Points on a hilly landscape, in no order, each with its height.
A ball rolls from a point to whichever of its 2 nearest points has the largest drop for the distance, and stops where none of them is lower. Distance is the straight distance between rows; heights are no part of it.
(1236): [ -4  -7 -12   7 -20  20  18 -27  -7  24 -19  -5  23  33  -8 -58  20 -17
  15  10 -12  19 -38 -11  53  23  10 -45  25   1  10   1  -6 -35 -19  -6
 -38  16   1  17 -22]  height 33.8
(34): [ 11 -34 -36 -60 -37  41 -29   9  11  15   5  11  17  -8  21  18 -72  21
 -19 -26  -3 -70  33  -9  19 -21  -9  66  -5  14 -26 -61 -18  43  18 -34
  31 -46 -52  -5   6]  height 57.8
(239): [ 29 -15 -37 -15 -16 -23   8 -19 -24  26  47  -3  -6  18  18  23  -3 -10
   6  -6  -1  48   2 -10  18  25 -18 -23   1  10  12  55  38 -27  -2  17
 -31  37   5 -30 -69]  height 27.4
(776): [ 63  32  -8  -5  29 -16  25 -13   6 -15  31   9  14  42  -6 -65  -2 -19
  53  35 -20   3   9  -9  20  33 -15 -16  39  18  17  55   8 -70 -36  57
 -18  49 -17 -35 -23]  height 44.6
(503): [ -1  -6   2  -2 -18  13  13 -21  14 -16  12 -45   2  42 -23   2  20   5
 -13 -19 -13  29 -40  -5  41  15  23 -11  48 -14   2  38   4   7  33   5
 -14 -24 -25 -19   6]  height 36.6
(798): [-20  29   5  18  -8 -21 -31  -9  27 -30 -41  21 -16  -2 -10 -63  23   0
  35  51 -30  -6 -62  32 -21  40 -15 -30   7  -4   5 -21   2 -47  28  39
  15  14  -3   7   5]  height 56.1
(666): [ 21  47 -46 -14  42   0 -15  11  17 -14 -28  13  68 -14 -17 -62 -64  37
  23 -10 -46 -58  54  40  -1 -20 -16  36 -20  -1  21 -17   8 -13  23  29
  57  15  23  -3  16]  height 7.3
(752): [ 10  23 -50 -18   9 -18 -11 -23 -20  50  11  40  24 -10  34  36 -35 -36
 -18  -6  11 -66  14 -26 -32 -14  -8  14  -9   6  -2 -29  15  16 -32  -1
 -12 -12 -12 -20 -62]  height 48.0
(1075): [ 33  50  50  20  11 -24  31  54  18 -44  10  54  -1  14 -17  73 -27  -9
 -30   3  14 -49  11  61   4  -2 -52  58 -38 -70 -17  37 -24  25  46  86
  -2 -27  49 -63  55]  height 61.9
(364): [ -3  38  35  15  56 -16  22  25  11 -67  32 -50  22  46 -50  -7  43   8
 -26 -17 -20  24 -26  23  68  -2  -1  -9  56  -5  11  56 -10   0  51  12
   5   5   5 -16  38]  height 39.2
(565): [-18  12  58  32  14 -19 -24  49  -4 -74 -14 -34   2 -10 -42   6  20  41
 -36 -19 -18  29   0  25  21 -40   1   4  -6   7   5  -1   4  22  82  -5
  76 -15  -4  -4  62]  height 37.9
(827): [-11 -49   8 -13  23  35  64  25  -8 -38 -13   2  19  11  -8  27 -37  -3
 -30 -46 -13 -47  39  -3  39 -33 -12  54  27 -14 -33 -14 -16  80  30 -33
  44 -18 -41 -20  39]  height 55.0
(26): [ 31 -28 -18 -45   1   7 -27 -23  -3 -16 -17 -46  29   2 -30 -35  -1  33
  30 -15 -14  24   7 -30 -21  11  73  -7  14  -3  38   0  26 -27 -41  11
 -37   5  24  16   2]  height 49.1
(599): [ -4  -3  -9  -1  -1  -8  21 -13  10  32  -9  26  -8   6  26  65 -26 -24
 -37  -6  15 -54  21  26 -46  -7 -19  66   7 -18 -43 -10 -36  84 -11   1
  37 -14   2 -38  37]  height 46.4
(1012): [  0 -35   2 -27 -48  65 -33  19   4  -1 -54 -59  12 -43   0 -83 -21  33
   3   2  14  21  -1   2  14  14  33  -9 -54  -4 -22 -58  10   6 -57 -14
 -16  15  12  75  24]  height 32.1
(219): [-10   1   5  16 -20   4  43  10  -9  -2 -27  38  -8   3  21  47  -3 -35
 -42   2   1 -24   4  17  -9 -19 -25   4 -12 -29 -16  18 -10  47  41  46
  48  -6   8 -47  25]  height 44.1
(1046): [ -2  39  27  29  14 -41  25  16  -2 -72  35   3 -47   0  -3 -16  18 -79
 -21  57 -18  49  -9  56  -9   0 -57  -8  -2  -5  13  27  10   9  72  67
  77 -27  29   0  42]  height 21.2
(836): [ 17  28  -2   5  18 -45   3 -24   3 -12  25  11   7  25 -23  60  24 -13
  -7  18 -16  36  10   6 -22  21   9 -26  16  18  12  60  14  -8  23  57
   9  23  31 -47 -28]  height 21.9
(556): [ -9  44  24  10   6 -64 -15  14  19 -76  34 -30 -17  20 -27  -4  23 -20
 -31  65 -26  63 -44  19 -14   3  -7 -21  32  26  22  10  20 -26  89  42
  16  -9  34  -4  32]  height 27.0
(1021): [ 19  20  18  -5 -33 -34 -42 -18  18 -17 -43 -22 -10   8 -15 -34  30  11
  62  37 -15  39 -61 -18 -18  69  13 -59 -16  23  14  -4   9 -70 -11  31
 -40  38  11  26 -17]  height 56.9
(602): [ 10  10 -36 -18 -20  25  -6 -17   5   3   9  25   0  -2  -7 -50 -43  -8
  -6  -3 -14 -48  -2  32  17  -5 -35  54   2 -16 -14 -29 -11  38  32  14
  40 -31 -29  -6  35]  height 58.8
(917): [  -2   31    7   21   19   -6  -33  -16   17  -13  -56  -21   30  -21
    3 -101   -3   15   52   25  -41  -30  -12    8  -29   34    1  -14
  -25   25   20  -29    1  -43  -28   13   23   19   17   47    9]  height 55.2
(1115): [-19 -41 -24  -4 -11  39  16   6  -9  63 -28  -6  52   4  14   2  54 -17
   1 -44  37  30  25 -54  46  33  17  -9  -3  31  -8 -28   9 -18 -71 -63
 -69  56 -16  53 -64]  height 10.9
(446): [ 14 -21  16  11  -2 -13  15   9  -2  -5 -11 -53  10  11  32 -67  66  17
  45  44 -20  59 -25 -66  24  18  -1 -71  28  22  34  12  23 -76 -75   1
 -59  89   4  16 -26]  height 43.8
(154): [  4 -19   4  26  -6  13  20   2 -47  -3  28  -1 -10   1  22  24 -30 -15
 -37  35  -7  30  36 -26   6 -37   1 -13 -46  15  -1  37 -14 -13   9 -49
 -23 -45  18  25 -28]  height 21.4
(995): [-37 -71 -17  -7 -59  64  -8  62 -19   7 -49  14 -28 -36  35 -25   6  -1
 -29 -13  29  13 -18 -19  54 -16 -13  11 -21  14 -38 -62   2  25 -21 -72
 -11  23 -60  50 -11]  height 27.6
(445): [-31  12  42  28   5  44  38 -24  35   1   3 -60   5   8  -4  20 111   0
   3 -29   9  40 -30 -54  12  -6  38 -45  52   3   8  25   0 -18 -29 -31
 -31  16  -7  10  -2]  height 34.4
(397): [-37 -36  33  -1 -56  53 -38  29  -2  11 -34 -12 -49 -30  26  16  55  22
 -39   1  44  78 -12  -8   2  -9  12 -18   0  17 -38 -38   1  28 -25 -55
  31  14 -59  24   2]  height 31.9
(596): [-18  11 -22 -24 -50  24 -18   9  17  35 -25  40 -49  -7  -5  22 -14  20
  -1 -17  23  -3 -55   3  -3 -13  14 -42  -9 -13 -30 -32   2  20  29  27
   5  -9  -8  -9   2]  height 64.6
(880): [ 19  52  26   4  66 -77   4  18   9 -76  22  35  32  22 -72  66   8   5
   9  34 -17  18  20  43 -16  24  10   9   8 -16  28  43  13 -40  58  66
  -6  15  48 -53   5]  height 14.4
(1179): [ 11  30  55  17  41 -12 -19 -21  14 -14  -5   3  38  -8 -69  22  59  56
   8 -39   6 -32  -2   1  -4  -7  30  39  22   2   2  35 -18   5 -12 -16
 -23   8  -7 -17  35]  height 21.7
(289): [-36  -6  51  27  -6   4  16 -31  21  45  12 -38 -13   7   0 111  53 -15
  -6 -49  41  36   3 -48 -17 -12  51 -27  20  -1  -1  20  -8  29 -19  10
 -37 -18  17 -24 -24]  height 31.8
(1084): [-19  -2  34  38 -18 -45   4 -43  -5  43 -14  21 -18  18  35  26  45 -46
   2  44  24  13 -40 -21 -44  15  -9 -10   8 -26   3   0  -6   2 -23   7
 -10 -24   2 -33 -13]  height 24.6
(729): [-27   3  51  40  48 -22  50  -9  18  11  -3 -25  -3  30   0  88  25  -2
 -16 -50  21  -6 -18  -5 -15  -4  29   6  37 -41  -2  39 -11  38  11  24
 -25  -3  28 -50  -1]  height 35.3
(335): [-18 -42 -23 -14  -6  14   6 -30 -21  30  -6  -1   0   4 -10  11  -2 -37
 -20   1  12 -16  19 -37 -25 -13  37  32  25   1  -1 -47  -1  42 -27 -67
  -8 -46 -29  21   1]  height 52.4
(349): [  7  56  24  29  65 -21  40 -10  23 -29  19  23  47  36 -34 -23  40 -20
  25   4 -15 -25   4  22  17  19 -14  17  63   0   3  64 -25 -45 -12  49
  -3  21  -8 -50  12]  height 43.2
(479): [  9 -36  -8  -5 -34  39 -67   7 -21  13  -8 -23 -20 -55  23 -67 -19  18
   0   7  16  -4  19 -10 -15 -23   4  35 -35  28 -12 -44 -10  -2 -48 -60
 -13  -8 -31  83  -3]  height 27.7
(57): [-35 -69  20 -10 -41  41  23  21  -1   7   6  -3 -51  -8  52  75   2   2
 -55   4  25  -1  23 -13 -15 -23  -3  42  20  16 -51 -10 -37  62 -11 -36
  29  -9 -60  -5  10]  height 24.2
(1013): [ 11  39 -25 -17 -14 -23 -53 -20  12  39 -47   9  15 -32 -13 -52  -3  23
  30  26  11 -17 -23   3 -48  46  15 -20 -30  14  -4 -87  26 -26 -31 -42
  -4   8  28  50   0]  height 54.0
(1186): [ 41   7  42  30  20 -28  35 -26 -34 -27  63  -4 -23  13  26  21 -14 -47
 -26  78  -6  29  49  -7 -14 -25 -32   6 -11  -2  22  58  -7 -21   7   8
 -24 -32  45 -22 -14]  height 27.5
(795): [ -6 -17  69  39  47 -24   7  42 -24 -46  -9  -9 -12 -10 -17  21 -27  11
 -19 -27  -1  -1  14  35  10 -47 -22  48 -35 -29  -4  -2 -13  62  76 -18
  67 -60 -16  -7  77]  height 33.7
(585): [-12  32 -44   3  46  23  23   2  38  26 -42  -8  73  24  12 -69  10  17
  10 -23  -9 -37  18  16  20  11  18 -29  37  27 -11  -2  -7 -35 -42  26
  32  67   2  -6 -11]  height 22.6
(985): [ 64  -2 -16 -30  27 -31   5   4   4   0  -9 -30  21  44   6 -83 -55  24
  79  45 -19  10   0 -26  13  59  13 -39  -7  14  24   2   1 -77 -69  61
 -56  51  24   4 -14]  height 46.1
(243): [ -2 -15   3 -24 -31 -15 -22  24  -6  -3  42 -11 -71   8  45  51 -17  28
 -56   8  30  35 -19   2 -27 -22 -19  10   1  -3 -30  37  16  23  47   0
  27 -33 -29 -39   3]  height 37.6
(1117): [ 14  -2 -50 -82 -17  11 -67   0  18  -4   8   7   9 -29 -22  -2 -57  68
   7 -35 -15 -26  12  14 -34  -1  30  15 -26 -23  24 -22  12  20  -9  -5
  26 -14   3 -18   7]  height 28.0
(623): [-17 -26  -8  12  36  23  43 -17 -23  -5  -1  -9  22   4   4 -21  19 -39
 -29  -6 -18 -22  27  -8   8 -24   7  21  51 -15   0  11 -12  38  -2 -27
  35  -2 -24 -12   8]  height 53.7
(121): [ 15  39  26   5  70 -14   1  13   7 -21 -19  21  60   6 -66  32   0  73
  -8 -39 -11 -33  33  43  39 -11   8  34 -10  -1   5  27 -22  -4  30   4
  26  18   8 -35  29]  height 14.9
(468): [  9  -5  -6   1 -45  -4 -62  -8 -21   6  -6  23 -15 -13 -37 -30 -33  -1
  18  22 -20  42   8  26   5  10   5 -29 -52  21   4 -30 -16 -11  14  11
  25 -23   9  41  18]  height 24.7
(1004): [  0 -26 -21   4  -9   1  41 -13 -13  48   9  24  -2  -4  82  37 -10 -52
 -50  16  28 -57  21   4 -19   4 -60  45  -7  -5 -35  12 -24  37 -13  -7
   0  14  -3   2 -43]  height 48.3
(53): [ 17  25 -58  -6  30  14  15 -14   3  29 -19   4  60   5  19 -44 -21  -7
 -19  -8 -37 -40  46  14  14  11 -42  21  -6  37  -8   3   8   1 -20 -16
  44  35  -8  10 -17]  height 17.2
(523): [  8  53  20  32  49 -29   7  18  16 -82  31  23 -17 -12 -47 -33 -14 -29
  38  47 -42  11   9  69 -16   8 -43  -1 -14   0  27  16   9 -38  90  65
  44 -11  35  18  34]  height 14.1
(1199): [ 35  12   1 -36 -22  12 -16 -28  16  36  -3 -42 -14 -27   1   8  24  30
  71 -52  43  24 -21 -52 -35  36  39 -44 -25  20  -1  -3  45 -49 -67 -27
 -73  29  19  47 -52]  height 26.6
(909): [-19  43  37  55  55 -21   0 -11   0 -43  21  21 -11  -9 -44 -10  46 -48
   0  21 -23 -23  -6  25 -23 -34 -21  21  28 -14  11  39 -33  26  -1  16
  24  -8 -10   5  57]  height 32.5
(617): [ 25  18 -55 -49  25  20 -12  25   7  12 -30   9  60  27 -18 -69 -78  37
  17  -5 -28 -35  40   5  24 -13  36 -27 -27   7  10 -37  -2 -38 -13  31
   7  13  40  17 -11]  height 16.6
(853): [-17  32  60  56  14 -50  -4 -17   9 -26  19   8 -22  16  -9  28  49 -30
  -9  46   6   3 -37  -5 -49 -11   2  21  30 -38   2  36 -18   0   3  39
 -24 -37   2 -41  29]  height 29.1
(135): [  4 -60  10   3 -42   7 -13   0 -14   3 -11 -61  -8  -8  16 -35  86  -4
  27  15   6  88 -42 -59  16  21   5 -33  15  -5  34  -5  43 -45 -64 -59
 -68  39 -14  42 -15]  height 42.0
(800): [ -9 -23  15 -19 -28  30   3  51  13 -48  14 -32 -41  13 -13  52 -10  42
 -49 -37  -4  29 -24 -13  29 -42   9   1  -1   7 -32  16  11  52  67 -15
  16 -31 -31 -15  34]  height 41.2
(607): [-24 -67 -26  11 -20   2  34  21 -44  36   3  14  23   1  49  16   2 -27
 -21   7  41  11 -10 -20  51  10 -39  28 -11  -5 -13  -4  -2 -17  -8 -99
 -77  12 -14  34 -70]  height 20.0
(947): [ -8  42  24  -3 -14 -16  -5  46  22 -33 -12  70   3  -5 -45  50 -21  47
  -7 -12   2 -42 -20  34  10 -19  -2  24 -33 -42  -3 -13 -17  13  74  60
  22 -38  11 -59  42]  height 63.0
(872): [-22   7   9  30  35 -10  53 -31  18  66  35 -28  -5  41  23  78  45 -33
  17 -25  25  33  16 -59  -2 -13  23 -49  24  19   6  56  -2 -24 -36  20
 -56  23   3 -11 -54]  height 28.1
(288): [ 17   3  -3   8 -58 -43 -44 -48 -16  38   5  42  11  -3   5  10  28 -12
  22  25  -3   5  -8  -7 -26  43  -2  -6 -10  19  17 -13   3 -34 -41   9
 -15   1  -6 -24 -30]  height 18.6
(248): [ -5 -53 -10   1 -49 -25 -37  12 -25  25 -11  -1 -12 -39   7 -27  44  32
  29   8  36  81 -30  -6   6  33 -17 -18 -23  10  -8 -21  25 -16 -42 -89
 -57  54  26  43 -25]  height 39.1
(27): [ 23 -15 -46 -66 -36  10 -46  22 -22 -12  42  25 -51 -12   2  11 -48  33
 -15   6  -4  30   7  19 -15 -24 -14   1 -35 -17   4   8  11  16  42   0
  36 -37  -9 -19  13]  height 33.4
(1074): [ 51  40 -24 -54  19 -38 -53  10  15 -52  33   2   8   0 -30   1 -54  52
  59  -1 -42  -6  -7  -1 -35  33  23 -27 -14 -11  40  23  25 -49 -10  61
 -23   7  24 -46 -32]  height 27.3
(673): [ 54  -9  -2  -2  -8 -40 -13 -39 -39  30   5  17  24  17   6 -40  15 -19
  56  25 -14   6  17 -60  -7  33  -3  -8  -4  34  46  -4  13 -69 -66 -26
 -44  -4  -4  15 -35]  height 10.4
(1198): [-23  -5  11 -20   2 -24 -25   2   7  -6   4  13  -4 -15 -40  89  -3  46
 -10 -54  19   0  -3  20 -20 -12  32  21  19 -28  -3   0  18  62  33  22
  43  -1 -12 -70  19]  height 41.9
(370): [-23   9  -1  19  -3  52  18  10  -3   0 -75   0  40 -18 -13 -14  -4  -2
 -19 -24 -23 -12  23  -1  11  -7  17 -20 -18  31 -16 -53  -8  30  11 -38
  67  -5  -6  36  23]  height 57.9
(1044): [-17  52 -13   6   4  -9 -40 -30  29  31 -23  28   2 -11 -22 -32  10  13
  10  20  10 -43 -23  15 -60  10   8  30  14   4  -9 -63   1  16 -11 -26
  24 -25  -6   7  27]  height 52.6
(675): [ 29  -8 -17  23 -10  -9 -20 -44 -36  21  30  18  11   1 -25 -62 -24 -43
  37  23 -33  14  51   5  10  -4  -9   7 -19  34  34  -9  -9 -19 -20  -2
  -8  -1   9  45  -6]  height 18.8
(566): [  3  24 -17 -42  48 -24 -35  36  39 -58 -30  -8  24  13 -61  14  -1  47
  31 -34 -35   2 -31  33 -10   9  36 -26   8 -10  11  28  25 -25  57  94
   6  56  25 -23   8]  height 32.7
(478): [ 28  32  44  29  -3  -1  30  10  -5 -27  43  35 -41   1  13  -5 -36 -51
 -21  47  11 -30  16  47  -6 -30 -60  46 -27 -39  -6  42 -23  12  48  56
   8 -60  25 -24  35]  height 60.9
(576): [ -5 -16   9 -14 -30  36  -4   5  -8 -18  23 -44 -29  -7 -17  67   7  16
 -44 -12  16  57   9 -38  -7 -32  61 -20  -6  14   3  27   8   9   3 -61
 -38 -37  -5  13 -22]  height 11.1
(300): [ 14  29  57  38  77 -41  63   0  -3 -47  48 -20  21  48 -40   9  42 -56
 -21  15  -9   7   6  37  34   9 -24  30  52 -46  22  73 -20  -5  28  30
  -5 -14  30 -32  39]  height 41.5
(1167): [   8    3   23   14   30   12  -14   -6   10  -27  -35  -60    7  -39
   -4 -109   25    3   46   34  -21    4  -16  -26  -22    1   25  -52
  -12   19   23  -20   -8  -34  -82   14  -24   45   34   81   37]  height 56.2
(285): [-26 -43 -12   6 -18  10  33 -40   1  89  46 -14 -11   9  35  73  18 -20
  15 -57  48 -10  32 -44  21  14  17 -12  17  17   8   3   7 -29 -31  -7
 -73   0  -1  -1 -87]  height 24.0
(366): [ 16 -22 -46 -36 -13  19  -5 -38   4  48 -12 -22  33  20  -5 -18   3   9
   7 -29  11 -16   6 -36  -9  45  46   9  12   7   5 -43  32  -4 -44 -60
 -35 -19   0  30 -29]  height 50.9
(784): [-19 -28 -27 -30 -61   5 -27  24 -15  77  -2  55 -53 -14  57  37 -30  11
 -16 -26  57  -3 -49  12  20   3 -45   5 -31   3 -50 -33  -8  28  11 -14
  -3 -15 -46  -5 -14]  height 65.5
(859): [ -4  24  -9 -16 -18  16  -5  11   7 -26 -23  39   3  -8 -30 -19 -36  30
   9  11 -19 -25 -16   4   6 -24  24 -28  -9 -31  15 -15   3 -23  64  42
   4 -22  21 -37  -4]  height 63.9
(160): [-27  -8  15  52   1  37  66   8 -24 -27  32  -6 -53   1  43 -27   6 -86
 -32  29 -10  -2 -11  19  40 -41 -51 -18   7 -29   6  15 -43  26  28 -10
  39 -42  11  27  52]  height 18.5
(278): [  6  38 -26   1  -5 -40  -4 -19 -19  20  14  82 -19 -16  22  18 -41 -62
  -2  51  13 -37  -4  13 -59   1 -45  20 -26 -27 -10 -13  12   4 -18  27
   1 -20   1 -28 -26]  height 49.6
(419): [-16  29  47  37  39   7  18 -19  13 -35  -4 -35   6   4 -38 -33  66   3
  16  18 -19  14 -15 -28  -5 -17  37 -34  37   5  21  24 -20 -42  -1 -26
 -10  -2  14  15  28]  height 35.2
(457): [-27  -9   4 -10   0  33  25  11  20  -6 -65   9  -4 -11   0  38 -24  25
 -20 -36   0 -24  -4   9  -9 -18   6  12  -8   7 -40 -50   4  85  20 -41
  72 -21 -35 -15  49]  height 56.6
(61): [-13  48   6   2  79 -35   7  21  46 -38 -14 -23  30  27 -38  14  58  23
  29 -29 -14  25 -17   8  -4   8  33 -55  55  35  11  57  16 -49   7  73
   2  81  10 -21 -10]  height 29.4
(621): [ 11 -41 -23 -16 -32  11 -38  21 -17  28 -44 -16  32 -36  16 -58 -18  36
  14  -4  11  14  -5 -17  26  23   5 -16 -44  14 -13 -53  22 -18 -69 -29
 -61  59  32  45 -39]  height 35.6
(592): [  1  40   7  13  15   0  25  11   5  -2   8  65 -12   6 -18 -10 -56 -27
   4   5  -6 -61  17  48  -4 -24 -47  64 -34 -42  -9 -27 -31  40  60  27
  38 -75  16  -3  67]  height 59.8
(273): [ -4  15 -38  -9 -45  -5 -48  -2  -3  71 -14  52   4 -24  27  -3 -12  21
  -9 -13  27 -35 -25  18   7  18 -47  10 -46  30 -41 -50  -5  12 -29 -37
 -12  23 -18  15 -37]  height 66.2
(1056): [-19 -27  71  24   3 -21  -5  -7  17 -14  -1 -25  -9  13 -12  84  45  17
 -37 -16  18  12   0  18 -16   0  22  36  42 -24 -25   8 -20  74  12  -2
  29 -12  -8 -57  48]  height 38.8
(181): [-39 -18  32  64   5  33  34  -9  -9  -3   8   1 -16  -5  33 -35  -8 -55
  -4  -3 -20 -40  33  32  22 -33 -40  39   4   3 -13 -44 -51  60  18 -24
  72 -53 -16  31  66]  height 24.3
(252): [ 24  38  30  19  38 -36  -6  15  -6 -59  25  27  27 -11 -51  19   1  14
  -6  16 -25  -1  47  60  10 -13 -30  37  -8 -11  19  43  -4 -10  66  52
  49  -1  27 -35  41]  height 3.0
(1047): [  0  -7  -1  18 -21 -12  -3   7 -28 -14   6  16 -35  -1  10 -54 -19 -41
   6  32 -29  39 -23  39  18   2 -48 -22 -25  -9  12   6  11   4  67  25
  54 -25  -3  24  16]  height 27.1
(975): [-10   0 -19  -6  -3  16  -3 -21   5  33   2 -12 -45 -18  -8  38  24  -1
   4 -18  28  27 -42 -40 -25 -10  26 -48  -4  13  -6  20  20   1 -26 -44
 -43  14  -8  28 -34]  height 19.9
(431): [ -2  14 -32 -21  43   1   6   2  49   7 -27 -32  23  19   2 -33   3  58
  50 -28  -1  -3   2  10   1  21  46 -50  35  14  13  31  21 -53 -18  82
 -11  88  26 -17 -30]  height 26.4
(70): [ 28 -34 -34   1   2   5  64 -31 -27  35  33  -8  10  41  12 -17   5 -45
   3  34   3  27   7 -21  50   2 -21 -10  27  -7  15  41  -6 -39 -25 -29
 -58   8  -5   5 -40]  height 31.2
(55): [-21  49  35  53  61 -31  43 -25  15 -23   8 -15   0  30  -5  23  75 -46
  14  29 -11  13 -52 -47 -20 -16   3 -44  51 -13  33  58 -11 -23 -15  15
 -38   4  -5 -15   4]  height 32.6
(54): [ 22  -2  15  -6 -23 -18  45  35  -7 -29  34 -18 -49  17  37  55  -5 -58
 -77  15  18  32 -14  14   2 -25 -47   7   0 -26 -17  55  16  53  56  41
  24 -23  21 -33  23]  height 41.4
(1083): [-20   9  -2  22  23  22  47  42  -9 -35 -46  18  19 -10 -28 -30  -8 -14
   1 -30 -37 -34  22  23  38 -35 -12  -6  -8  -8   7 -19 -12  37  63   4
  86 -12   1   6  78]  height 58.9
(683): [-23   5 -16 -12  13  23  -5 -22  34  28 -19 -14   7 -22 -20  36  -7  39
  19 -87  17 -31  -4  -8 -16  -2  42   3  33   2  -7  -9  28  33   7  15
   8  19  -2 -30 -25]  height 44.4
(903): [ 40  30 -63 -65  19 -12 -28  -6   9  31 -11  -8  49   2  -6 -38 -47  37
  46  -8  -3 -36  19 -27 -13  33  46 -46 -26  22  20 -54  30 -41 -78   7
 -53  34  57  20 -40]  height 23.4
(546): [-29 -37  12  10 -35  17 -27 -10 -11  28 -23  -1 -22 -17  26 -26  15  14
 -18  22   8  32   4  21 -22  19  -9  19   9   7 -24 -37 -10  19  -9 -49
  66 -23 -39   1  27]  height 35.7
(256): [ 28 -12 -21 -66 -66  17 -87  -9  -8   4  21 -11 -10 -39   1  -8 -22  60
  16 -17  17   6   7   5 -30  28  37 -17 -33   5  16 -41   4 -21 -60 -46
 -19 -32   1  13  -8]  height 33.2
(16): [  2 -40 -36   2 -39  50   3  10 -28   6   5   3 -10 -12  23 -94 -36 -25
  -9  -3 -22 -16  28  32  57 -18 -44  30  -5  11  -4 -37 -11  18  22 -13
  31   4 -22  48  21]  height 59.7
(1099): [-48 -93   8  24 -36  45  32  38 -35  -4  12  -3 -55 -14  55  14  12 -58
 -54  38  12  18  30   0  31 -23 -39  50   4  -3 -22 -26 -41  43  -3 -63
  17 -13 -52  53   7]  height 18.4
(641): [  6 -36  -2 -42 -27  33  42  25   0   1  -7  20  20  16  28  91 -74  15
 -27 -58   4 -54  37  -5  27 -14   5  33 -24 -12 -31 -17 -21  57  34 -11
  16 -50 -13 -48  -3]  height 56.5
(1194): [ -6 -43 -53 -15   0  -1  17  -1 -14  73  22  10  31   2  52  -6 -15  10
  14 -33  31  -8  32 -32  41  16  -4  -7  10  27  -2 -16  34 -38 -49 -31
 -51  56   6  -5 -97]  height 18.7
(195): [-20  19 -51 -29  -4  15 -41 -12  18  75  -8  -5  20 -36  24  24 -32  16
  10 -77  36 -63  10 -30 -16  -8  30  -5  -2  21 -10 -58  41  20 -32   2
 -23  15 -15   2 -65]  height 46.3
(606): [-26 -58 -18  -3 -28   7  11  -3 -21  54  11  -2 -31 -17  52  69   8  -4
 -28 -11  45  29 -15 -21 -15  17   2   5 -20   2 -22   0  10  23 -21 -72
 -35  -2 -22  27 -50]  height 10.6
(967): [-18 -42   8  28 -38  33   7   9 -27 -17  32 -18 -53 -10  35 -31  20 -35
 -42  33  -3  17 -23  -9  39 -35 -42   1  17  -9  -8  19 -23  12  17 -26
   8 -10 -46  14   4]  height 11.8
(82): [ 33 -42 -22 -26  11  -2 -27  -2 -15 -29  -1 -51   8   3  -9 -94 -45  11
  37  37 -49  29   9   1   9  11  21 -28  -6 -12  40  16  22 -33 -25  56
 -18  30  25  28   5]  height 47.6
(490): [ 38  43 -61 -44  16 -30  -9 -35  11  18  30  37   1   3  -5 -16 -39  25
  55  16 -21 -43   4 -10 -36  36   7  -8  -2  -3  24 -21  42 -44 -32  13
 -34  24  33 -33 -50]  height 28.2
(36): [ 31  36 -13 -39  31  -7 -41   0  22 -32  18  -2  41  -9 -36  14 -32  87
  21 -42 -15 -37  25  21 -11  -6  20  27 -10  -9  18  39   8 -17   6  23
   1  11  17 -42 -11]  height 22.0
(1146): [-14 -79  -8 -26 -58   1   8  32 -29  35  32   4 -58  -5  94 116 -44 -13
 -53  -5  62  -8  15   1 -13  -6 -15  22 -22 -10 -30  -3 -31  33  -6 -15
  -9 -26 -14 -10 -42]  height 21.3
(548): [ -9  35  21   0  24  23  25 -18  41   7 -41 -52   7  -5   5 -31  46  17
  45 -31  22  31 -56 -51 -11  19  53 -81  15   6   8  10  24 -58 -32  -5
 -46  50   7  35 -31]  height 31.3
(192): [ -9   5  64  60  16  -6  18   1 -20 -20  17 -12 -20   9  10   7 -19 -16
 -24  10  -9   4  15   3 -11 -33  -3  14 -38  -1  -4  44 -35  24  39 -26
  12 -81   5  21  33]  height 27.8
(395): [ -1  52  -8  -2  -1 -29 -35 -20  20 -11  24  72 -20  -1 -49   1 -14   1
  34  44  -6 -25 -22  30 -63  22   3  33   4 -23   3  -9  -2 -13   4  29
   2 -36   1 -12  24]  height 51.2
(429): [-42 -47   2  28 -12  47 -15  21 -21  10 -10  -4  -3 -28  42 -27  12 -33
 -38  13   8 -21  31 -26  16 -25 -25  39 -21  37 -24 -42 -32  16 -27 -90
   1   1 -64  82 -21]  height 23.3

Where does a ball stop that starts at each point below?
(1013) => (1115)
(26) => (252)
(1167) => (252)

Call two points neighbours if one is among the 2 nearest of the other. Go from one point of each pair to the other, from neighbour to neighbour, staying as low as possible. Name the highest point that can't be avoided.
(967) and (154) => (57)
(673) and (252) => (1047)
(576) and (606) => (975)
(121) and (666) => (490)
